Points, in no order, along strands that fork, close into loops and pass close to each other.
Points whose rows are less than 56.8 apart are linked; no others are. Some points are linked to none.
j272: [ 23  40   2 -17   0  12   3   1  10  -5 -37   8   1  24  55 -22   4   6
  -1  55  13   1]
j396: [ -5 -21  -2  22   2 -13   0  -2   8  16  30 -13  12 -30 -20  14  -7   1
   7 -28 -10   2]
j952: [ 26 -16   7   3  -4   7  -7 -11 -20 -12  13  49  -3 -14 -54   8   2  -8
  15  18   1  -4]
j947: [-18 -31   0 -45   7 -12  11 -11 -11   8 -18  -2   2  19 -16  18   1 -28
  10  17  18 -12]
j39: [-28 -30  -9  -1  -6 -29 -10   6   3 -11 -28   5   6  -6   5  -6   3   5
  31  -5 -16 -10]
j250: [-26 -22  -7  -9  -2  -1   9  -4  11  -4  29 -22  -5   0 -26  24  -5 -23
   5 -35   9  -2]
j532: [ 22 -12  36 -10   1  -2  -2  -1 -31  -1 -28  42  -4  18  -3 -21  15  24
  12  23  -3 -15]
j203: [-37 -35 -11  12   3 -33   1   1  29 -28  25 -19  11 -39 -23  20   4 -18
  45 -37  -1  -2]
j775: [-18 -34  -7 -41   1 -21   0  -5 -15  -7 -14  17  15   3 -29  15   6 -15
  25  28   4 -15]
j446: [-12 -24  -9  21 -18  -3  -6   4  -3 -13  14   3   5 -27  -9   2  -3  -6
  17 -22 -11   1]
j626: [  1  34 -46  -5  -9  17  12   8  13 -14  11  -8 -12  -1  15  12  -1 -43
 -17  18  -2  22]
j559: [ 65  47   2   0   4  39   3  -7   0  -5 -14  45 -10   2  -6   3 -13  -8
 -10  59  21   4]
j689: [ 19  16  20 -20  13  27  11  -4  -2  11 -16 -13  -2  30  21 -25   5   7
 -24  22  16  -5]
j352: [ 32  -4  31  27   7  23  -6  -5 -30   6  26  28  -3 -29 -37  -5  -8   3
 -23 -16  -7   1]
j688: [  2 -27  28 -24  28  -9  11 -16 -33  25 -10  17   2  11 -27 -10  16  21
  -3  14   4 -12]
j889: [ -1 -23  27  19 -12   4  -7   2  -3  -2   6 -10   6  17  13 -10   0  31
  -3 -41  -4 -10]
j134: [  9  17 -13  26 -29  19 -12   8  -2 -27   1   4 -10   3  34  -8   3  -6
   4   2  -7   1]
j335: [ -1  -6  18  21   0   3  -6  -4  12  22  33 -31   9   6 -10   5 -10  22
 -16 -58  -7   7]
j856: [ 17 -29  16  37  -7   2 -24  -1 -29 -23  11  31   6 -22 -13 -10  14  24
  26 -12  -4 -16]
j773: [-35 -34  21 -14  13 -50   0  -1  -5  16 -17  -9  14  -2   7 -17  10  32
  20 -24  -7 -16]
j987: [ 54  42   4  27 -10  40 -28  -3 -14 -21  -2  63 -13 -19 -10  -1 -19  -2
 -13  33 -10  13]
j444: [  5  20  -6  38  -4  13  -6  -1  -7  17  38 -17  12 -35   8   2  -8   0
 -24 -47 -20  18]
j440: [-33 -19  14 -31  12 -14   7 -13  26  12  20 -41   3  32  -9  22 -25  15
 -11 -56  11   3]
j817: [  9  28  -1  -2 -20  17  14   9  12 -17 -14 -12 -15  33  42  -5   5 -23
   2  17  14   1]
j969: [ 25 -16   3  26  -4   7 -18 -10 -19 -20  32  44   7 -40 -47  10  -1  -8
  16  -3  -7  -6]
j549: [  9 -28   3  34   4 -14 -22  -6 -15 -11  40  31  13 -58 -38  11   6   1
  30 -19 -15  -5]
j937: [ 30  12  32 -19   5  32  12  -9  -7  13   2  -9  -8  39   6  -7  -3   1
 -24   9  24 -10]
j194: [ 43  -2  36  24  -7  22 -11  -1 -29  -8   9  40 -10 -14 -29  -7   1   8
  -9   3  -1 -11]
j684: [ -4 -41  12   7  13 -28  -5  -3 -20  13   1  15  15 -17 -31  -8  15  29
  17  -5 -13  -9]
j767: [ 17   4  13  27   7  19  -7  -3  -9  31  43 -10  12 -28 -17   0 -13   8
 -37 -31 -11   8]
j242: [-36 -20   9  26  -6 -28  -5   8  14   8  -1 -32  12 -10  18  -4  -5  36
  13 -53  -4  -1]
j287: [ 23  -9  25 -15  29   4  12  -5 -29  30  -4  15  -4   4 -35 -14  13  13
 -20  32   3 -10]
j672: [-41   9 -22 -17  -5 -24   3  15  22 -16 -46 -19 -11   3  31  -6   1  -5
   5   8 -22   3]
j612: [ 46  26   6   8 -12  20 -25  -5  -5 -16 -11  67 -13  -7 -25   6  -7   4
  -2  43 -13   4]
j580: [-26 -30  -3  11  -7 -36 -20   5  -7 -18 -22   6  11  -9  16 -13  12  22
  44 -17 -15 -24]
j365: [-30   4 -33 -34  -8 -20   3   1  22 -22 -40  13  -4  12  12  10  -1 -25
  21  36 -13   3]
j349: [  5  34 -31 -26  28  17   4  -1   8  27  -1 -21  -2   7   9 -12   1  -8
 -37  36  17  11]
j888: [-41  -9  12  36  -4 -32  -3   1  29  12  17 -35   9 -16  11  11 -10  31
   5 -64  -4  11]
j598: [ -2 -39  12  27  -7 -29 -27   2 -17 -21  -1  20  11 -10  -3 -13  17  26
  39 -18  -5 -18]
j291: [-13 -12   1  56 -15 -11 -10   1   0  -4  38 -20  12 -43  10  16 -10   7
  13 -54 -13  10]
j803: [ 14  -2 -19   6 -17  19  -1  -1  -9 -10  17  15   2  -9 -14  16  -3 -23
   4   9  -2   3]
j716: [-42  13 -46   7  -7 -21   7   7  23 -11  -5 -25 -10 -16   7  11   1 -20
  -7  -5 -16  18]
j682: [-46   5 -28  14 -11 -20   9  13  25 -26 -11 -28 -14 -12  22   6  -1 -15
   0 -21 -15  12]
j90: [ -6  37 -43   5  -5   6  -1  10  14  -7  -6 -12 -12  -3  21  -5   1 -16
  -9  23 -13  16]
j924: [-39 -42   8 -19  17 -56 -10   3   2   6 -15  -6  19 -17 -13   3  10  11
  39 -23  -1 -21]
j959: [ 24  18 -13  21 -25  22 -13   1  -9 -17   6  23  -8 -14   0  -2  -1 -13
  -1  12 -12   6]
j593: [ 39  13  25 -15  26  27  12  -7 -23  29  -1  13  -8   8 -29  -8  -3   5
 -35  36  19   2]
j135: [-15 -28  25  27  -7 -21  -8   8  -7   7  -1 -16   9  -5  24 -19   9  42
  17 -43  -4 -11]
j880: [  0  -4   9  -4 -15  18  11   5   4  -7  15 -25  -3  23  14   3   1 -14
 -13 -24   8   0]
j843: [ 51  25  47  -7  13  26  13 -10 -18   7 -22  28 -13  23  -3 -18   3   8
 -15  41  28 -10]
j503: [-16   9 -15 -42 -13   3  19  -1   1  -4 -23   0  -4  30   9  18   0 -35
  17  33  25   1]
j960: [ -9 -18  10  23   6 -12   1  -4   6  30  31 -26  19 -18 -17   8  -9  19
  -4 -41  -6  11]
j186: [ 29 -24  28   5  -4  -1 -11  -7 -32 -21 -12  56  -2   4 -25 -15  17  21
  22  15   8 -22]
j565: [-45 -32  -4   9   8 -36   2   0  28  -8  18 -28  12 -27 -15  26  -6  -8
  29 -43   4  -2]
j605: [-52   0 -18   3 -14 -28   4  17  16 -33 -37 -15 -15   3  36   0   6  -1
  10  -6 -21   1]
j999: [ 22  -8  23  18  17  15  -4 -10 -16  22  31   5   6 -22 -38  -3  -4   7
 -28 -14  -7   3]
j508: [ -4 -20  14 -27 -13 -20  -7   2  -9 -24 -32  40   8  25   9  -1  16   1
  37  19   7 -25]
j954: [-16 -16  -3  -8 -12   8  15   4   5  -6  13 -19   1  12 -10  13  -4 -27
  -3 -22   5  -1]
j71: [  2  -2  13 -21 -23  -1   1   1   0 -25 -38  24  -2  31  31  -8   8  -9
  27  22   8 -15]
j496: [ 16 -14  40 -17   1  22  15  -8 -12  12   7  -8  -2  40  -1  -7  -2   6
 -18 -11  23 -13]
j443: [ 26  50 -20  -4 -10  28  13   3  22 -12 -10  -5  -9  18  48 -10   2 -24
  -8  32  15  17]
j836: [  8  14 -17 -19  -8  17  18   0   0  -1  -8   6  -9  15   0  11  -2 -33
   0  22  18   6]
j450: [ 23  27  18 -12  11  17   5  -1  -2  13 -30 -12  -2  23  43 -36   9  20
 -18  41   8  -6]
j776: [  3  14   7  -1 -34   3   0  14   7 -28 -32   9  -8  30  53 -11   4 -12
  21  17   6  -4]
j230: [ 61  54  -8  26 -20  36 -25  -3   6 -23  -6  54  -9  -2  12   5 -14   2
  -6  43  -5  19]
j640: [-50 -38   8  -1  18 -52  -1   2  23  -2   5 -21  22 -25 -15  13   5  12
  42 -47   4 -10]
j726: [-20 -33  28 -31  11 -12  10 -14   7  13  15 -32   9  43  -6  11 -12  13
  -6 -52   4 -13]
j255: [  4 -30   4  -9  -8 -25 -19   3 -15 -17 -22  39   7   0  -9 -11  14  16
  36  24 -11 -17]
j760: [-51 -18  11  -9  10 -30  10  -4  39   3   8 -47  -1  16  -1  25 -28  24
  -5 -72   1   4]
j41: [  0 -27   3  29   7 -12 -11  -5  -8  19  37   4  18 -47 -40  15   0   3
  12 -23  -6   3]
j500: [ 58  66 -12  17 -10  39 -11   0  11 -15  -7  31  -7   1  36  -7 -10  -9
  -6  49  15  17]
j972: [ 15  -6  -3  -7 -15  24   8  -2 -13  -2   7  16  -7   4 -22  16  -3 -21
   2  14  16  -2]
j421: [  1 -21  36 -20  24 -17   9  -8 -27  31  -8   3   8  18  -9 -18  14  26
   0  -6  -3 -17]
j46: [-45 -20  -4 -45   6 -10  16  -2   5  -1 -13 -22   1  22   1  20  -4 -27
  -1  -4  13  -5]
j376: [-30   0 -10 -34  -8  -5  14   8   6 -13 -24 -16  -8  21   9  12   0 -29
  10   9  11  -5]
j247: [ 14  12 -11  -3  19  19   0  -2 -12  32  13 -13   4 -13 -18  -2  -2   3
 -34  13  -2   6]
j486: [ -1 -10  25  11  -9   6  -2  -2   5  17  18 -33   1  23  12 -10  -8  31
 -14 -49   1  -7]
j524: [-27  16 -46 -14  22  -7  10   4  12  22  -1 -37  -2  -7  -7  10  -6 -15
 -28  13   3  20]
j730: [ -7 -22  39 -27   7   1   4 -10  -7  16   6 -19   7  43  -1  -4  -2  14
  -5 -33   8 -19]
j193: [ 30  44 -30 -12  15  34   1   1   8  14   6  -2  -4  -4   8  -9   3 -20
 -32  43  11  12]
j313: [ 20  71 -62  -4  12  27  -7  10  24  -7  19   6  -8 -11  31  -2   5 -34
 -23  45  -7  30]
j770: [  3 -18 -10   2 -21  -8 -17   4   4 -19 -14  32  -1   1  -6  -1   4   4
  30  26 -17 -12]
j668: [-36   2 -31 -18   4 -24   7  10   9   6 -32 -17   0  -3  10   0  -3  -2
  -5  18 -17   3]
j336: [-12 -28  39 -19  17 -29   9  -6 -14  28 -10  -8  13  13  -1 -13  15  37
   7 -29  -6 -17]
j223: [  5  20 -17 -20  32  13  11  -2   3  41   5 -30   3   0 -10 -10  -3   8
 -35  20   1   6]
j101: [ 42  73 -24   6  -4  37   1   5  22 -12   5   4  -9   7  49 -10   4 -19
 -19  41  21  18]
j966: [-20 -37  14 -11  14 -20   7  -6  -1  21  13 -20  11   1 -24  10   4   8
  12 -29   4  -8]
j518: [ -6   4  -9  18 -24  15   4  12   8 -19   6 -20 -12  10  29   0   1 -12
  -6 -15  -5   5]
j562: [-25  36 -33  -1  12 -10   9  18  30 -12 -20 -40 -20   6  47 -15   3  -8
 -23   5 -12  19]
j768: [ 17  63 -57  -1  -4  28   8  12  12 -11  22   8  -9  -7  18  18   1 -43
 -20  31   3  33]
j268: [-13 -15 -16   8 -20 -15  -7   7  -1 -10  -5   8   0 -11  -3  -1   1  -1
  20   8 -20   1]
j792: [ 41  38 -10 -19  11  42  12  -7  -4  16  -2   6  -3  13  -3   3  -3 -21
 -29  51  31   8]
j625: [ 40   5  33  -1  12  12   4  -9 -27   2 -19  36 -13  12 -10 -19   6  19
   0  36   6 -12]
j82: [-14  26 -29   0  -2   1   7  18  22   5 -11 -35 -10   3  30  -9   5  -5
 -23   2 -10  12]
j639: [-29  15 -35 -23  19 -10   8   2  11  23 -24 -27  -2   1   4   0  -6 -11
 -18  23  -5   8]
j459: [-47 -11   6  15   4 -30   8  -5  37   3  17 -48   0  -3   5  22 -21  16
  -5 -65   0  15]
j840: [ 28   1  -4   0 -10  11 -16  -6 -10 -10  -9  47  -7  -3 -31   4  -2  -1
   6  40  -6  -2]
j687: [-13   9 -11  48 -14  -1  -9   6   4   9  38 -20  10 -38  15   4 -11   2
 -10 -54 -23  23]
j205: [ 26 -20  34  24  -1  11 -15  -1 -34 -14   9  40  -8  -8 -25 -15   3  18
  13  -5  -4 -15]
j63: [ 29  21  -1 -22  23  29  14  -9 -19  29   0  -2  -4  17 -19  -6  -2  -8
 -31  37  28   0]
j579: [-34   3 -40  -1   8 -15   8   3  18  14   7 -38  -1 -21  -6  17  -5 -17
 -15  -8 -13  22]

A fork is a point with three links, a tip a point with one. Leave the first point through the second and follow the links. Name the first fork or tip that comes.
j194; j352 -> j291
j508; j71 -> j396
j203; j565 -> j247
j135; j242 -> j272
j291; j687 -> j205
j336; j773 -> j203
j954; j880 -> j775
j230; j500 -> j268

A piece is two or more points that can be reached from each other along the links. Count, over all rows, the pieces, the separate loops (a circle has one, a figure eight two, a Y none), the forks (points with three links) and the tips (points with one).
pieces -> 5
loops -> 2
forks -> 3
tips -> 9

Name the points in between on the shortest way along the links from the first point to the second, in order.
j767; j843 -> j999 j352 j194 j205 j186 j532 j625
j134; j376 -> j959 j803 j972 j836 j503
j776; j194 -> j71 j508 j255 j770 j268 j39 j580 j598 j856 j205
j443; j889 -> j817 j776 j71 j508 j255 j770 j268 j446 j396 j960 j335 j486
j450; j335 -> j689 j937 j496 j730 j726 j440 j760 j459 j888 j242 j135 j889 j486
